Points, in no order, along strands that fork, close into loops and pass close to each other.
(in the rows, 128 means zero)
Points whose rows are less than 108 apart are linked; no others are. Some points are linked to none.
tuz: [106 154 153 138 129 144 149 118 142 125 136 167 142 128 177 148 130 132
  94 106]
Zafup: [161 142 104 185 108  76 184  91 123 116 144 138 132  96  78 165 119 134
 121 174]
vabet: [120 142 140 176 152 131 125 106 147 180 149 121 111 118 117 144 118 131
 105  91]
fivu: [165  73 157  90  84 140  82 190  93 150 178 114 146 177 148 124 135 115
 129 166]
subo: [129 161 107 196 189 144 173  87 119  68 111 143 110 128  97 151 190 110
 125 155]
vamu: [141 174 149 125  99 106 128  58 151 145 116 126 176 124 203 150 105 109
 137 113]
fab: [117 143 126  87 105 179 128 133 135 110  98 140 148 152 201 114 110 121
 151  77]
kosa: [130 105  93 171 105  76 144 121 114 112 123 124 130  75  67 169 148 152
 119 173]
mabo: [158 107 134 125 147 113  91 170  98 142 145 134  90 139  35 107 194 140
 144 168]
Tul: [138 122 116  89  84 169  93 146 120 117 101 102 164 154 182 120 107 129
 204  70]
posi: [137 142 169 101  75 125 102  91 160 176 101 137 172 114 163 142 132 129
 142  94]
febe: [137  99  94 193 131 109 118 102 103 125 136 119 111 127  70 179 148 135
 123 137]
nupuz: [146 107  84 166  98 123 128 105 128 133 106 117 124 153 153 208 116 140
  90 166]
femuf: [132  56 134  86  81 156  69 157 108 125 150  96 151 133 170 139  98 133
 134  83]
rimin: [ 82 129 129 127 139 122 170 121 123 189 157 119 119 117 141 119 142 127
 146 151]
pur: [ 87  64 109 154 117 106 129 117  86 142 181  73 129 112 141 172 137 130
 137 169]
gunop: [145 127 130 175 159 151 137  98 115 176 176 148 109 133  90 154 154 135
 142  93]
taga: [117  72 141  62  78 133  73  99 100 141 138 125 164 133 162 157 147 128
 157 160]
sufo: [139 149 213 110 139 148 133 146 169 204 154 130 133 131 158  96 126 109
 124 121]
Sil: [133 143 182 109 133 135 102 133 169 193 130 106 122 126 155  97 113 115
 116  69]
Kuf: [129 105 167 110  85 137  75 118 152 196 128  98 138 114 171 144 124 126
 124  68]
lil: [127 153  96 160 194 158 177 122 124  55 169 175 125 120 118 109 107 119
 152 134]
suk: [ 72  76 110 118 115  90 132 117 120 174 142  86 127  93 130 133 134 125
 154 167]
lar: [162 152 111 175 136  98 114 115  89  89 155 162 114 117  54 128 121 149
 113  80]
feges: [161 112 139  94  68 146  74 161 109 129 130 114 148 156 173 114 105 142
 145  65]
Fev: [147 134 161  90 106 121  67 118 113 142 108 119 126 176 141 125 135 133
 113 126]
felo: [150 137 143  72 100 149 150 192 131 156 147 176 147 143 134  73 127 137
 136 149]
fuzis: [145 162 118 196 155  91 198  86 128 117 164 133 135 102 117 150 115 114
 135 159]
bib: [169 148 152 125 166 125 109 128 112 157 140 163  96 144  44 106 183 132
 134 158]
marem: [132  50 161  53  83 156  57 126 113 102 136  97 168 127 137 152 136 110
 165 125]
genuk: [111 164  99  99 129  86 161 113 110 102 124 156 136 101 124 107 134 145
 126 176]
mak: [103 131 134 129 105 138 115 163 137 114 106 155 123 114 109 128 132 162
  74  72]
nuv: [ 99  85  63 106 125 131 123 160 140 150 101 104 123 114 110 110  90 140
 125 114]
Zila: [104  93  95 135  88  86 133 133 140 101  65 114 140  85 102 166 140 142
  88 153]
luf: [ 93 151 183 128 172 141 149 117 156 163 149 131 109 123 144 102 142 108
 123 144]
nub: [126 117 118  65 109 118 114 149  97 135 121 119 130 164 154  87 123 126
 170 167]
vodor: [147 162 136 153 189 106 169  78 134 137 188 170 125  88 104 119  99 106
 143 152]
gug: [131 134 163  92  93  91 101 161  92 123 139 132 117 115  81  83 159 151
 120 137]
ponu: [114 129 101  91  96 166 124 114 148 125  59 138 163 147 180 158 129 130
 143 109]
pas: [157 148 154 157  73  93 174 111 198  99  68 113 152  93 157 163 100 126
  85 146]
zeput: [127 133  84  91 148 112 144 138 153 141 118 136 127 108 103  82  64 135
 116 125]
Fogi: [110 128 112 186 140 128 201 134 177 113  89  79 114 115 151 152 121 117
 108 156]
kir: [111 157  97 181 176 122 154 116  95  54 110 117  92 146  92 125 171 130
 123 107]
nivoz: [125 165 151 125 189 144 124 109 129 125 124 161  92 133  75 125 186 128
 122 153]
lemo: [110 127  91 128  91 135 136  96 137 126  66 117 146 159 191 187 129 127
 108 154]
vitu: [118 164 135  65 125 107 140 137 106 100 116 132 134 130 143  61 156 137
 141 168]
dev: [ 92  88 127 101  79 109  83 159 122 101 101 132 144 106 116 133 142 165
 106  93]
veta: [ 95 103 120 177 145 128 108 122  79 138 162  70  83 174 117 142 158 124
 141 108]
Dubi: [138 118 110 187 124  60 115 115 133 140 146  93 118  87  77 141  89 136
 108  98]
faf: [105  69 122 138  55 142  95 145 101 110 138  96 155 134 194 184 112 138
 124  79]
vabol: [162 170 185  77 150 140 101  94 187 135  92 126 154 137 166  95 111  96
 145 126]
Rer: [141 114 132  52 106 117  76  89 151 151  65  95 147 129 134 123 146 114
 168 173]
Litot: [163 169 128 199 169 107 199  89 134  53 133 145 122  97 103 149 153 101
 129 184]
Budul: [124  85  99 148 105  91  97 113 121 151 152  88 130 113 128 142  73 130
 116 110]
Sefak: [102 113 115 114  80  75  97 121 120  84  83 100 147 101 117 120 128 137
 124 112]
Gobu: [109 102 147 195  77  73  98 130 106 101 140  73 123 119 123 174 129 136
  96  81]
nete: [122  70 115  55 105 131  60 117 147 142  68 112 144 111 116 143 121 114
 149 145]
gukos: [150 162 164 116 191 148 160 167 115 121 191 157 110 147 120  78 141 112
 155 181]
non: [122 124  86  93  97  78 141 118 109 132 127 143 162  88 128 125  99 145
 130 169]
dorep: [107 127 125 151 138  97 105 101 140 170 118  73 120 135 145 137  98 116
 114  98]
Sugad: [ 75 133 105 119 161 191 163 168 129 140 109 128  88 149 140 108 126 128
 117 106]
kile: [146 164 159 104 165 189 100 147 151 126 130 134 106 174 187  95  94 114
 106 103]
vog: [117 154 112 100 162 176 119 151 125 107 104 129  88 178 151 109 112 126
 113 108]
memag: [129 109 117 103  77  95 108  97  97 134 133 150 162 120 158 163 115 149
 125 155]
Mogor: [ 90 137 125 144 178 134 202 125 147 123 142 167 136  78 134 147 138 129
 133 175]
Tafi: [145 128 147  68 113 170 102 174 173 150  78 131 142 140 136  82 120 115
 131  94]
seli: [115 132 107 157 174 164 189 108 145 139 148 186 132 102  94 151 145 125
 134 142]
bekir: [132 135  64 159 175 165 186 137 100 112 167 155 115 144 117 111 106 131
 158 104]
rul: [164 153 119 216 164 154 144 116 131 102 160 157 121 131 108 160 109 125
 102  57]
Raleb: [126 172 172 117 153 127 115  70 171 132 113 119 150 122 188 118  84  95
 124 125]
nilud: [155  88 129  75  83 118  97 176  75 129 165  99 150 169 168 106 115 121
 170 164]
zal: [129 142 117 136 185 174 178 148 105 149 174 155 103 153 114  96 151 127
 170 138]
buziz: [153 136 135 145  59  71 143  93 159  84  58  83 165 111 158 161 109 126
 118 152]
mapu: [154 139 161  64 113 153 131 184 169 144  88 153 150 135 128  77 144 109
 129 156]
sadon: [123 142 119 156 103 137 182 138 189  76  64 107 146 132 172 152  97 118
  94 133]
zizup: [157 137 160 124 149 152 119 201 142 189 129 110 114 178 107  94 143  93
 120 149]
kan: [ 97  91 116 210  93 109 168 130  88 134 174  85 125 130 143 184 159 139
 139 138]
duf: [134 161 132 212 149 148 162 142 152  56 118 133 111 128 113 159 125 138
  84  79]
vak: [141 161 160 120 171 181 125 143 131 127 186 166 111 158 188 115  94 125
 116 109]
nep: [178 132 165 163 155 135 106 102 107 173 178 157 106 152  66 119 184 128
 146 120]
menaz: [ 88 101  76 144 144 154 149 158 121 156 133  97 101 126 118 116  99 130
 126  91]
resa: [145 135 121 133 124  61  84 111 101 113 130 129 104  99  52 116 103 138
 105 118]
fep: [117 148  72 138 113 135 142 139  90  87 115 158 116 148 132 137 128 164
 105 120]
zisi: [138  97  95 139  88  93 103  98  84 107 137 128 143 144 154 198 105 140
  92 178]
Lapo: [155 112  90 178 167 156 174  82 129 145 151 177 121 118  81 126 176 104
 167 113]
Gubez: [ 82 130  75 160 158 144 140 151  85  90 111 111  86 142  88 118 180 142
 137 121]
zeka: [145 165 120  89 166 131 133 131 141 101 142 153 122 126 151  75  55 125
 116 131]
sona: [108 156 209 150 203 134 130 129 157 137 165 130  88 109 108 105 150 115
 119 112]
Vufiz: [103 158 150 167 152 160 126 133 133  77 122 169 107 139 104 146 160 152
  81  79]
Dubam: [113 124 102 102 155 135 119 174  95 125 116 132  80 149  73  95 169 147
 137 148]
tulup: [177 161 161 129 195 135 148 121 133 153 190 168 115 119  91  90 115 116
 142 161]
sorev: [138 159 138 132 183 153 143 142 126  90 194 183 115 121 148  98  84 132
 128 120]
tatut: [151 162 134  59 123 128  96  83 163 134  64 119 152 143 155 109 116 104
 172 131]
golo: [113 121 110 139 158 121 110 101 116 152 114 130 100 131  84 159 166 138
 108 153]
mamuz: [169  99 155  83  86 147  68 197 146 135  83 101 160 159 119  93 136 115
 147 116]
Gif: [114 112 127  78  94 136 150 157 142 172 137 164 156 104 141 102 110 149
 133 122]
pel: [ 77 146 131 169 148 100 217 121 164 119 119 107 133  84 143 138 150 115
 124 175]
tusuv: [118  72 144  68  79 122  66 186 123 105  92 105 133 124 106  94 139 139
 144  89]

How many points has the smallest loop of links through each point below? Write - if it is on no loop.
fuzis -> 13
menaz -> 9
marem -> 11
gunop -> -

A piece is all that can be reached along the links. How many separate loops has the piece of each point below (a circle has one, a figure eight two, a Y none), and how many tips (points with one link)?
suk -> loops 0, tips 3
lil -> loops 2, tips 4
non -> loops 1, tips 2

A fork is a point with three links, a tip a point with one. Leave the first point through the second and follow the links. Name the first fork or tip that comes.
sorev; lil -> fuzis
fuzis; Litot -> bib
buziz; pas -> gunop
vabol; Raleb -> luf
Sil; Kuf -> nete
zeka; zeput -> sorev
memag; zisi -> femuf
